Points, in no order, along strands that fork and pass close to each other.
In the rows, zero is written as 128.
Points whose rows are less than 101 apart are linked; no others are. Some points are linked to none.
naba: [107  63 142 187  76 165  78 171 130 135 136 138 127 126 100 175 105 140
  68  49 121 178 126 124 118 173 109 155 132 126]
pela: [111 161 105 157 155  84 131 109 101 161 170 151  96 134 188 126 128 112
 150 135 182 181 109 111  95 138 179 128 158 103]
botiz: [160 131 129 166 186 138 171 131  83  75  48 122 128  79 100 143  71  81
 169 149 119 122 159 116 138  97 160 165 123 175]
zusit: [128 152  87  77 197  81 102 127  94 125 155 137 107 129 147  90 173 143
 162 119 145  79 123 155 103 166 124 100  78 120]
nevid: [105 105 194 161 134 112 106  94 140 177 196 147  95 172 135  91 158 170
 117 111 178 156 139 156 114 166 118 101 151  67]
reten: [151 139 120 106 179 122  95 116  95 152 155 183 113 183 154 130 147 106
 110  96 136 148 111 123 100 130 141  73 124 133]
Gafi: [158 136 124 102 120 156 144 135 158  97  65  97 155 148 102  92 102 139
 132 132  62 113 129 111 159  97 121 103 136 178]
keli: [ 85 200  94  97 109  81 144 106 173 134 124 100 145 112 157 102 146 149
 125 169 131 125 124 102 125 107 115 130  72 109]
rono: [128 203 128 114 140  78  76 137  94 151 196 152 100 172 156 114 143 151
 110  93 169 111 145  88  96 148 130  86  98  85]
rarem: [138 152 103 109 188 129 131 106 118 136 140 180  85 141 170 105 136 114
 143 158 145 169 111  94  80 118 184  82 193 119]
potas: [153 113 154 148 127 133 120 133  78  99  80 135 106  47 135 178 114  86
 110 162 134 143 148 125 105 138 135 213  83 166]
roli: [147 137 138 153  78 119  91 143 102 135 137 129 105 118 197 203 125 124
 123 129 160 160 120 117 111 134 130 177 101 126]
Laz: [124 164 157  84 126 190 165 113 174 121 101 129 156 177 121 102 139 159
 137 159 118 119 126 130 139  98 132  65 195 127]
Botol: [173 104 133 101 157 156  81 120 123 123 114 211 122 135 119 162 136  97
  84 106 106 131 138  93 106  96 125 110  81 172]
bunob: [116 139 121 101  95 140 177 147 194 111 102  72 143 163  89 121 122 170
 141 148  98 119 140 115 143 121 147 124 194 109]
Kov: [152 162 129 129 132 105 166 120 131 107  45  44 131  70 130 133 125 128
 124 208 120 131 154 108 146 132 153 230 115 134]
Giko: [135 124  85 133 175 138 158 133 135 121 103 149 120 112 145  92 118 115
 190 182 129 127 134 149 114 124 162 133 232 101]
metun: [105 176 151 107 153  87  97 108 132 158 180 136  90 168 140  78 180 181
 129 120 157 127 130 129  86 157 141  84 102  96]
rup: [ 99  92 136 167 140 129 162 118 153 153 153 112 105 183 122  79 133 177
 125 143 172 175 142 166 131 170 144 109 215  66]
Vunu: [115 163 145 102 151 110 124 115 125 148 160 134 116 170 146  95 164 169
 153 114 135 128 117 149 107 143 121  61 113 120]
fafo: [166  93 118 133 106 112 144 172  76 103 148  80 140 134 134  88  79 108
 195  68  83  84 106 160 166 136 113 105 142 159]
fub: [ 95  69 105 199 124 118 158 126 132 157 154 109  94 170 131 113 110 156
 132 137 187 183 127 148 138 148 171 127 219  81]
nife: [106 181  89 115 171  68 129 121 111 147 162 148 107 115 163 121 153 119
 144 132 174 142 120 112 100 144 159 116 130  95]
tade: [102 117 125 154 114 110 165 142 152 132 158  68 115 157 116  91 119 177
 167 112 158 138 128 163 149 154 127 122 178  74]
Mufa: [112 149  99  79 175  62 102 119 119 126 154 129 123  89 124 111 182 138
 146 131 141  57 133 159 109 164 118 133  66 119]
gef: [109 100 142 155 105 113  92 183  66 101 106 132 138  65 154 156 102  67
 140  92  99 130 132 136  90 168 127 188  83 172]
pib: [162 127 114 150 108 121  96 157  92 111 146 147 117 118 172 171 104  94
 169  83 125 119 116 110 132 109 135 130 104 160]
gev: [109  91 138 173 106 145  58 160 129 145 144 174 125 135 127 166 125 124
  64  45 106 172 131 147  89 165  94 137 111 124]
ziki: [111 184 125  79 100 134 146 101 201 126 102 112 154 148 129  88 141 176
 116 189 107 112 127  96 121  89 117  90 137 100]
danuz: [154 170 125 120  94 163 170 136 176  85  91  97 133 142 137 143  83 171
 184 182 131 120 140  61 156  66 150 125 168 124]
zup: [119 135 153 131 156 177 146 100 148 145 131 157 126 172 143  91 142 134
 130 143 135 168 118 142 116 120 140  64 208 117]
riz: [139 106  97  89 175 108  95 148  68 116 143 183 113 106 148 142 149  68
 125  85 111  81 136 149  80 154 115 117 107 138]
Ferag: [128 128 115  91 161 120 101  95 151 152 121 190 129 112 102 149 171  94
  59 146 138 130 135 115  99 123 121 122  93 116]
kole: [115  68 139 202 100 172  87 136 101 137 147 177  95 142 150 200  97 139
 107  92 186 182 112 122 112 137 143 154 167 109]
vigef: [115 170 139 164 114 123 144 113 148 144 102  83 104 115 162 165 138 147
 117 188 194 184 106 127 136 131 163 174 151 104]
dukib: [119  88 142 172 133 145  74 134 117 148 159 202 104 134 151 190 122 112
  96  95 163 175 114 119  81 141 137 143 159 102]
Kito: [148 113  96 147 124 105 149 183  73  93 122  69 141 111 135  87  75  88
 217  97  84  83 107 145 162 132 145 132 150 155]
vuse: [145 149 128 144 115 113 149 111 143 133  80  70 124  74 138 154 143 120
  97 195 150 145 136 129 154 132 143 222 107 117]
muke: [151 146 132  90  98 161 175 128 197 102  79  92 140 161  96 133 106 172
 158 166 111 111 140  82 153  86 154 123 197 120]
Bot: [105  89 137 170 120 147 147 121 166 132 128  98 122 134  72 181 130 142
  81 145 165 159 136 123 162 123 157 180 167 104]
lotof: [ 95  82 125 184  69 115 143 140  92 149 183  83 107 124 153 160 125 138
 134 114 193 134 125 172 139 176 129 184 155  75]
rizin: [107 171  97  98 154 115 131  77 171 133  79 137 152  84 125 119 144 106
  93 177 112 117 134  92 134  76 134 170  70 149]
nulu: [128 120 106 101 100 117  82 134 128 123 132 165 142 113 140 148 133 108
  89 103  93 100 137  94 102 114 107 136  62 145]
lef: [108 176  91  96 219  84 132 102 116 145 143 168  99 105 142 101 166 123
 132 158 174 134 124 131  82 153 151 113 146  93]
Vibam: [128 143 114  70 151 159 105  88 138 138 135 176 166 170 120 115 174 119
  66 133 112  90 132 131 112 127  96  91  46 153]
nok: [148 133 130 146 129  92 168 151  99 109  57  18 109  91 117 153 121 129
 140 188 132 123 138 135 147 145 173 232 140 132]
Danu: [ 93 149 166 138 145  80 107  96 147 176 186 147  89 149 126 104 172 167
 114 120 176 152 134 138 101 159 137 101 132  68]
tasi: [152  96 133 156 137 124 117 128 100 163 163 157 122 174 163 108 118 126
 153  91 133 159 108 156 124 133 130  89 172 108]
zizef: [133  37 135 145 166 143 156 146  98 125 141 118 139 139  72 122 114  95
 125 124  97 120 136 169 146 156 150 163 201 127]
solak: [143 109 123 163 107 101 168 142 101 128  85  31  84 108 129 181 128 149
 127 172 155 145 125 139 156 133 165 226 152 119]
labo: [136  80 114 152 113 113 122 145  88 131 156 130 120 108 131 123 116  91
 159  92 121 111 112 162 135 149 112 134 151 112]
tul: [131 118 113  94  91 109 105 124 104 100 116 125 171  97 128 100 105  93
 114 119  62  55 127 107 114  96 103 140  40 168]
Zel: [128  99 143 108 123 140  89 136 108 133 144 168 135 118 117 136 150 116
 102  90  95 104 133 158  97 161  88 106 105 130]
vutu: [113 207 119 104 150 115 138  89 172 139 103 142 127 106 162 143 146 142
  92 195 164 181 122  61 116  96 168 145 100 133]
kila: [116  88 166 104  73 189 128 130 146 150 157 139 181 159  94 111 139 161
  66  85  99 109 138 145 158 148  68 100  94 144]
Kefaz: [110  93 165 152 157 135 141 105 143 166 166 142 120 163 123  76 155 162
 132 125 172 163 140 184 136 166 119 111 181  77]
fiz: [129 194 118 112 126 131 131 110 171 118 109 150 114 125 157 142 119 150
 132 169 144 177 117  55 113  71 160 116 100 147]
vatop: [141 141 125 111 140 145 132 126 100 130 141 140 144 167 147 101 127 116
 163  82  89  95 102 171 144 123 104  58 113 177]
zunog: [ 99  47 121 184 117 132 162 141  81 133 149  87 112 109 111 170 128 113
 117 149 172 138 136 157 141 157 167 218 180 113]
siter: [100 139 127 131 124 102 126 124 116 140 137 133 137  53 123 155 156  86
 110 154 150 107 136 153 120 153 116 177 108 111]
mesof: [123 203 132 153 102 131 131 114 143 126 142 119  88 141 175 148 116 159
 153 165 165 188 101  73 110 104 175 105 158 132]
telus: [ 99 104 136 129 138 108 175 140 170 119 102  68 158 136  39 134 128 128
 126 145  82 111 151 136 150 147 158 169 173 124]
zafal: [129 189 134 122 116 126 130 107 160 127 139 140  92 143 153 120 130 149
 134 155 134 161 108  76  98  96 172  73 169 119]
nud: [125 113 135 107 187 153 125 105 102 135 128 167 147 124 111 116 164  88
 123 117 107  92 130 187 130 140 107 103 131 158]
Rusa: [145  98 148 113 103 163 169 141 183 113 112  81 158 192  76 118 109 166
 106 108  60 134 136 118 180 113 132 121 146 177]
fonik: [113 146 106 104 155  91 119 109 138 149 127 162 132  70 118 153 159  82
  98 146 143 109 133 130 109 130 128 152  95 122]
Tibap: [115 174 135 170 145 140 129  88 144 132 134 155  80 132 150 143 119 146
 134 173 174 199 103  81 104  98 185 118 192 115]
kefeg: [135 153 112 119 139  90 104 131 113 145 159 152 112 156 156 135 140 109
 133  96 140 133 113 113 105 125 134  87 110 113]
leti: [103 140 127 119 107 118 168 139 177 125 124  73 136 152  97  98 134 170
 140 134 123 125 138 146 147 139 118 116 166  92]
Moku: [ 95 102 128 156  99 109 108 178  55 117 138 117 130  64 147 145 118  75
 148  96 123 122 130 160  98 193 114 191 109 137]
Dapaf: [106  77 128 144 157 110 185 140 135 125 122  87 141 143  54 127 115 113
 141 134  97 118 142 162 147 159 158 173 202 118]
sorim: [105 136 130 141  82 104 114 135 130 147 165 125 132  88 142 163 144 119
 115 124 158 124 139 139 113 155 101 158 102  95]
punu: [157 105 163 121 112 176  97 103 161 154 124 165 145 164 111 136 140 137
  76 114 116 162 122 112 145 100 106  93 112 143]
nofek: [121 126 113 182 130 126 136 128 111 131 122 106 106 121 150 156 119 124
 158 136 182 158 109 134 149 123 158 171 172 118]
muk: [160  92 137 138 137 169  81 135 116 106 107 228 101 113 126 194 100 114
  96  91 102 158 148  85  97 112 114 128  89 164]
Peviv: [148  88  99 189 135 114 111 131  96 161 157 158 104 162 166 111 100 120
 168 125 153 175 115 145 121 129 162 102 189 113]
Ralaz: [147 136 107 151 141 103 155 162  68  86 101  71 135  83 154 111  95  78
 210 120 108  96 117 137 147 119 150 156 133 172]
pomom: [105  69 167 125 132 108 163 145 154 112 108  86 173 119  29 157 117 102
  98 161  87 103 149 134 145 137 150 189 141 131]
Vure: [ 94 132 127 127  95  86  89 163 116 140 183 143 124 104 156 157 145 133
 131  80 141  99 149 141  90 172  93 144  78  99]
Rimu: [ 95  38 109 189 102 131 156 138  96 147 181 109 111 130 119 152 120 136
 122 119 177 146 135 160 143 165 149 183 187  83]
dun: [128 171 150 122 136 141 136  91 138 140 155 149  93 173 156  95 146 147
 129 144 128 161 113 111  92 114 158  51 187 116]
Diluf: [129  92 150 152 138 135 126 154  72 103  90 107 127  48 116 166 122  73
 112 171 149 129 137 145 118 158 144 221 123 141]
Duvef: [118 143 116  87 185 158 166 122 118 111  99 137 148 135 133  80 141 121
 179 155  97  86 130 182 128 129 121  93 186 147]
Radag: [188 107 134 140 107 155 107 127 125 110 106 164 123 135 118 157  85 131
 130  95  89 137 125  88 149  81 107 111  87 176]
vubo: [124 104 133 146 160 150 100 124 112 120 102 197 104  60 124 194 136  77
  87 130 143 153 139 112  93 140 141 185 110 152]
tumep: [124 134 134 149 100 134 160 116 158 136 107  61 131 117 109 156 136 144
  88 180 153 158 144 109 170 127 150 214 117 118]
Fulav: [152 121 141 150 131 159 104 103 135 131 122 203 103 132 121 191 104 118
  97 131 153 173 131  79 122  89 129 128  95 139]
dit: [ 93 102 140  94  96 135 104 108 137 135 130 131 161 106  82  97 150 133
  74 128  80  80 146 146 111 156  66 137  63 111]
pinim: [112  77 133 166 125 121 149 154  72 117 126  81 123  74 120 161 130  90
 125 167 160 118 131 158 130 169 148 227 161 116]
gopub: [142 108 147 135 184 160 116  89 129 160 129 185 127 154 122 125 156  98
 107 128 140 168 114 152 116 115 137  90 163 127]
fafi: [131 132 120 172 150 171 183 132 149 105  68 112 104 142  85 173  91 162
 137 155 142 169 143  98 158 101 159 163 175 133]
Pemi: [211 111 133 156 122 167 146 140 105  89  87 140 114 142 107 147  43 126
 153  84  86 137 128 103 168  79 113  92  99 189]
mase: [115 119 126 122 108 127  95 138 116 121 115 160 137  69 140 160 136  85
  87 122 105 130 140 102  93 136 118 177  63 157]
losar: [151 127 124 128 112 128 120 125 102 106 106 149 131  76 147 163 111  88
 127 133 114 120 146  94 124  97 128 171  63 172]
bomut: [142 119 138 147 159 135  84 114 117 140 145 208  96 129 144 199 121 102
  93 120 171 173 121  91  97 112 150 136 128 128]
zikeg: [126 157 121  79 173 125 104  88 148 158 130 169 137 159 113 121 184 121
  67 146 130 131 125 124 103 125 122  87  83 129]
Giden: [129 134 127 156  62 119 156 140 144 133 130  40 129 132 130 157 132 142
 116 152 156 145 127 126 171 134 137 191 119 112]
Gapu: [147 138  83  89 175  88 103 135  75 121 152 157 116 126 153 121 148  98
 159  95 125  74 129 147 101 154 111 101  87 128]
zeti: [134  91  84 196 144 134 136 135  98 138 133 133 107 131 163 120 102 124
 175 142 166 177 111 144 135 120 166 143 195 122]
liv: [118 163 132  83 156  81  88 110 135 153 169 145 120 160 121 104 185 173
 101 135 160  99 138 122  97 150 116  93  57 102]
vut: [113 113 115 144 137 115  67 173 110 130 152 183 116 122 154 166 134 106
  84  53 112 149 139 134  75 161  99 133 106 122]
pesep: [158 131 116 103 165 151 158 110 142 123 100 147 128 149 150  99 121 122
 187 197 128 113 131 134 126  98 157 104 242 110]
pur: [154 104 144 149  70 148 134 140 173 134 137  94 138 183 101 134  95 170
 107  91 127 155 113 108 170 109 125 102 140 130]
ledu: [167 143 117  89 128 171 138 137 138  92  69 112 159 152 133  83 108 135
 149 122  51  86 119 126 154  83 117  72 108 215]
zomov: [129 131  98 121 188 120 146 118 133 132 119 166 104 121 154 105 134 112
 164 163 136 155 111 142  96 119 156 108 202 108]
Nub: [124 109 146 150 152 165 141 108 158 141 114 136 114 167 115 109 129 148
 118 139 154 187 113 137 129 124 154 109 219 100]
fuza: [100 113 143 100 191 164 115  95 108 146 164 195 150 141 113 122 180 122
 116 109 139  84 136 179 120 154 107  88  96 147]
digot: [ 96 133 115 142 140  60 121 125 106 148 187 120 113 102 158 112 145 142
 189 115 175 114 129 160 121 158 115 145 116  82]
meve: [112 173 122  95 160  65  69 137 106 150 190 152 107 136 150 116 169 156
 120 106 181  86 147 114  95 163 122 112  71  85]
timez: [162 169 131  91 157 159 144 116 171  96  65 157 113 127 129 130 115 144
 167 175 107 125 127  90 124  68 145  95 167 149]
Deseg: [145 119 112 147 147 105 131 144  79 107 116 114 125  70 143 134 115  59
 180 119 125 105 123 142 140 114 152 162 123 160]
Rima: [100  99 151 110 102 141 118 101 166 144 134 122 163 113  68 107 163 148
  60 141 113 105 155 142 141 144  72 141  98  92]
tomi: [151 123 133 166 122 171  99 133 101 108 122 216  87 130 153 227  87 125
 106 109 143 182 145  85 101 110 115 140  96 157]
bige: [131 128 151 112 129 184 130 104 171 143 112 138 167 167  97 109 146 138
  78 126 110 143 126 136 162 107 105  75 119 154]
nev: [131  97 133  98 124 123 103 129 102  94  89 150 165  70 108 114 102  73
 101 134  72  82 133 107  98 104 114 148  60 176]
lezof: [127 193 105  91 154 111 153 111 170 115 102 133 124 104 151 124 136 126
 170 196 142 102 125 101 115  87 159 114 185 111]
suraz: [ 81 176 135 118  66 113 125  91 194 154 144  89 156 155 134  78 129 183
  99 134 129 147 109  87 141  96  95 117  78  82]
nimif: [139  97 145 103 122 147 108 152  64 125 160 152 150 134 141 116 127 110
 149  65  77  63 127 181 123 167  77  87  97 177]
Mig: [ 98  84 155 107 110 101 148 154 136 109 120  84 184 103  45 122 121 106
  90 151  94  85 153 133 138 150 114 178 115 112]
nupok: [101 165 109 136  92  88 158 145 143 122 132  61 147  95 131 107 125 135
 170 133 133 101 133 141 161 136 111 148 114 111]
Rofen: [139 109 142 138 132 152 151 130 129 145 148 120 136 184 142  86 122 143
 152  94 129 158 115 163 148 142 119  77 178 121]
sebub: [125  72 134 145 121 110 162 152 124 138 184  78 116 159 119  85 120 177
 170  87 137 124 138 178 162 175 112 125 164  92]
Lotu: [119 115 159 110  96 165 122  97 162 161 142 138 168 167 103 105 160 155
  70 116 114 119 136 148 146 125  77  86  86 123]
Rem: [159 138 147 156 103 144  95 135  91 118 128 174  84 135 190 222 106 135
 100 132 158 180 135  90 105 119 121 173  81 140]
Pepu: [156 154 117 109 192 137 100 111 110 140 135 186  91 166 155 119 145 112
 121 118 145 178 104  93  95 111 169  73 156 140]
fegas: [145 115 145 127  82 168 163 134 205 126 118  81 146 202  99 113 106 192
 104 112  99 163 115 102 173  98 127 100 142 144]
siku: [ 82 183 122  96  99 117 134  88 203 142 122  99 154 152 120  69 151 192
 101 167 108 127 125 107 120 101  94 101  91  88]
noke: [123 133 117 171 118 105 159 128 123 147  83  51  80 125 154 171 141 164
 124 185 192 178 109 135 156 134 166 210 172  90]
belod: [119 106 105 113 166 115  81 152  91 133 148 196 110 107 152 168 148  80
  99  81 135 124 139 130  70 157 120 139 120 120]
sen: [136 122 146 131 107 172 160 154 125 138 152  98 151 196 140  85 107 161
 153  66 116 125 108 165 167 132 104  60 164 159]
ropo: [ 90 132 122 107 165  67 115 121 123 129 142 107 134  56 102 101 162 124
 152 147 135  63 143 177 131 163 104 157 100 104]
mubur: [154 146 107 102  86 104  80 151 120 130 161 156 137 155 167 147 120 117
 113  84 108 106 126  85 113 102 107 101  65 138]
lafil: [111  99 167 102  96 173 135 143 123 135 159 116 182 148  87  94 129 154
 105  93  94  59 140 169 159 156  68  88  86 169]
Boked: [115 218  99 107 138  92 106 111 132 155 150 144 116 135 161 133 151 129
  85 145 175 157 129  54 106 132 168 102  91 118]
bodos: [182 102 140 154 177 150 146 137  87  81  61 138 126  97  73 135  60  91
 156 122  87 118 147 113 146  94 142 133 122 175]
Rufu: [100 106 136 122  53  96 142 167 124 118 167  66 162 100  98 106 114 151
 131 111 112  78 150 140 159 161  85 160  82 105]
donut: [141 108 116 155 118 126 132 152 104 112 126 102 132  99 114 132 111  91
 158 104 122 111 113 138 158 127 134 144 144 136]
Lun: [140  79 125 121 129 119 109 156  65 121 160 149 126 113 143 112 123 100
 161  76  93  82 121 171 117 169  93 113 131 132]
fasip: [135  77 153 125  85 180  95 108 176 143 122 153 149 140  94 132 129 147
  52 115 111 150 127  91 138 107  95 138 105 115]
Zila: [121 119 138 146  87  82 119 150 120 136 185  85 123 137 142  99 120 171
 193  71 148 100 122 163 149 156  95 105 120  91]
rif: [147  81 153 111 135 142 108 148 107  99  82 141 161  83  69 124 100  78
 105 138  87  96 135 126 126 117 122 143 104 161]
dusu: [122  84 152 122  93 160 126 112 184 146 133 125 156 135  59 134 143 139
  41 134 123 146 146 122 147 127  99 142 123  97]
Nefo: [ 87 208 109 102 127  91 145  96 175 147 110 121 141  92 157 127 161 136
  99 193 153 157 124 100 126 118 141 157  92 109]
ruz: [135 172 106 139 142 150 148 128 161 101  66 117 122  89 133 150 112 132
 161 177 136 137 134 101 141  91 147 151 145 149]
tivom: [144 148 129 141  86 125 126 113 138 129 115  95 133 111 156 144 129 124
 124 148 136 152 131  98 156  96 121 177  73 141]
maba: [105 128 128 161  63 111 144 137 115 143 161  60 126 121 142 159 131 135
 128 132 183 136 129 153 151 156 123 175 126  88]
Pubu: [166  96 132 126 105 147 158 166  94 127 158  88 145 182 136  92  86 133
 176  49  94 108 110 171 173 143 104  83 156 164]
lamol: [147 156 153  89 163 185 155  97 155 120 100 152 139 169 131 109 130 134
 160 180 123 109 120 119 128  89 151  83 226 126]
Ligig: [105 141 127 139  58  83 141 164 116 121 174  50 146  97 135 115 123 143
 175 107 139  90 138 151 169 157  92 147  88 103]
nunuf: [138 149 127 162 108 112 122 126 111 142 134 109 112 113 172 175 136 112
 147 144 174 160 109 129 137 130 144 168 122 123]
bubev: [156 185 117 128 109 152 176 142 148  81  78 101 118 105 172 144  97 148
 196 185 134 122 128  86 143  78 154 142 141 151]
feve: [162 143 112 130 114 111 121 156 117 117 136 129 116 164 178 115 101 127
 192  77 103 136  89 121 124 105 130  66 133 155]
tafu: [102 119 128 178 123 136 148 118 157 141 133  99 110 159 121 131 113 158
 121 136 182 180 108 129 137 126 160 130 199  87]
zor: [166 150 104  83 154 148 134 134 121  93  83 139 129 147 155 100 127 119
 168 117  69  96 105 135 125  93 138  62 120 196]
penov: [146 113 148 149  40 126 116 150 154 143 166  90 146 168 126 134 102 157
 120  78 130 135 113 115 156 122 104  96 110 105]
zare: [113 171 122 121  78  92 112 113 164 152 151 110 147 164 147 102 132 161
 119 120 114 138 111  91 123 104 103  89  75 102]
kamu: [155 129  98 101 170 149 139 138  93 109 116 150 128 150 166  88 129 103
 183 104  88 110 105 163 134 117 129  70 150 169]
zakor: [ 91 193  90 106 153  77 153 123 152 128 101 107 133  65 135 120 151 115
 146 174 135 100 134 142 123 133 130 148 110 115]
sove: [151 120 128  88 155 163  99 103 130 137 118 185 152 163 131 141 156 105
  74 116  95 116 127 125 121 107 113  80  79 177]
sinav: [136 100 129 149 150 137 108 123 123 130 120 169 115  81 107 164 136  81
 107 126 140 128 123 133 121 122 135 153 136 135]
bago: [198  93 143 143 163 174 150 140 102  92  85 134 115 142  94 128  65 116
 150  98  81 134 124 127 166  99 133 110 142 189]
Nolen: [160 106 140 121 126 161 138 137 129 123 114 111 146 152 100 109 124 120
 121  96 101 117 117 152 166 120 107  95 137 161]
Zuku: [151 171 124 120 138 159 146 109 184 102  74 157 118 131 130 138  94 160
 144 170 114 165 125  62 126  65 132  98 127 148]
demu: [ 96 110 131 116  72 100 148 154 130 110 135  61 180 109  79 100 109 113
 116 142  93  79 149 121 160 140 104 172  89 117]
subop: [166 125 127 113 100 130  89 130 136 130 128 161 132 159 149 141 112 124
 119  91  90 133 111  93 137  87 117  91  83 159]
Zuv: [142 189 120 134 126  94  80 136 100 146 190 155  98 183 166 130 125 125
 116  84 156 151 127  70  97 128 154  79 122 110]
Gade: [111 161 134 163 138 143 137 106 157 132 104 126 104 117 137 160 120 146
 129 173 178 190 115 108 135 105 166 141 154 122]
tomu: [145 181 107  68 143 149 131 119 165  98  86 144 134 141 147 109 143 140
 139 173  98 113 111  96 110  73 138  71 134 156]
vusu: [103 158 111  94 199 116 149  99 130 140 139 164 106 131 156  81 164 137
 151 172 141 133 127 148  84 133 142  87 181 102]
nifu: [107 197 116 103 107 118 149 115 195 121 103 116 136 112 136 118 131 152
 142 192 137 120 124  94 118  91 143 110 164 103]
gilen: [ 95  66 161 138 105 152 114 138 144 144 156 139 125 117  76 131 155 152
  71  86 140 141 146 167 111 191  85 139 137  82]
duk: [107 140 153 105 157 141 127 109 131 156 153 152 144 161 116 111 168 151
 121 113 134 106 127 176 129 141  98  74 102 132]
Vipam: [148 159 120 149 156 148 167 129 132  84  46 111 127  87 107 138  88 115
 157 161 112 128 156  94 148  91 147 161 121 167]
kube: [144  66 132 146 166 152 125 131 103 119 114 146 124  99  77 133 121  76
 115 125 122 120 126 151 136 139 140 156 173 130]
lafe: [114  65 144 186  79 185  99 146 127 132 132 150 104 129 101 191  99 149
  82  88 154 177 124 110 125 142 132 159 143 124]
kepu: [129 181 133  75 144 175 146 116 155 115 106 145 152 168 146 100 147 146
 137 158  98 108 118 133 116  95 128  47 144 163]
Vit: [104 130 122 135 121  90 144 143 130 126 145  69 139 100  89 106 136 131
 155 123 136  97 141 160 161 157 112 150 134  88]
gaziv: [126  97 127 139 123  85 127 153 111 126 178  71 126 133 145  56 132 182
 210  84 134  96 131 189 160 170 108 121 141 104]
Kif: [137 107 138  86  91 141 113 114 130 106  98 102 175 127 101  80 100 103
 102 119  48  64 113 107 152  91  88 137  55 162]
vakur: [147 121 143  92 134 185 167 132 179 103  65 103 157 169  72 114 115 153
 120 134  70 123 152 106 167 111 138 118 166 177]
pidu: [ 95 190 116 122  91  82 129 120 161 140 148 108 126 132 150 108 138 158
 143 138 143 144 117 115 116 115 122  94 108 101]
Folu: [ 80 129 124 145  97  83  93 174  83 122 168 126 128  68 158 152 140 111
 137  81 124 115 151 162  84 205  87 184  83 121]
tofez: [130 130 135 134  60 103 128 151 139 139 159  83 142 148 126 104 114 163
 159  84 122 102 123 140 160 133  85  95 101 102]
vilu: [129 119 145 103 124 158 128 130 102 136 152 141 173 146 115 105 133 124
 132  80  93  66 124 174 147 145  84  73  90 182]
Mes: [147 124 101  88 207 121 124 110  93 120 109 172 122 108 119 119 162  59
 125 128 103  89 120 158 111 125 133 108 118 163]
ber: [177 137 131 126 141 129 134 115  78  95  81 157 106  54 156 172 114  73
 116 161 122 131 160  98 102 114 136 196  48 181]
rerik: [100 106 137 115 171  95 126 124 118 128 135  89 134  88  76  80 155 135
 159 132 122  78 150 192 151 170 106 151 141 100]
vanez: [114 103 138  88 104 128 114 120 119 110 111 104 186 113  83  77 121 114
  88 142  66  56 134 141 139 135  83 135  66 141]

A fork is a point with three links. Follow the links from the first point to the second and name the forks in between, in order.
kole, sen -> tomi
bodos, Ralaz -> vilu
liv, lezof -> zomov
vuse, rono -> metun
Gafi, zikeg -> vilu tomi

Follow the links from the first point to the second, and from the first to the third. Name the last point that the two ways share.
donut, siter, gev -> tomi
Ralaz, ropo, gef -> tomi
fuza, Nub, lef -> metun
Rima, donut, zor -> vilu
tofez, Lun, punu -> vilu
vuse, rarem, Mes -> metun
pela, Kefaz, timez -> zomov
zare, nife, fub -> zomov
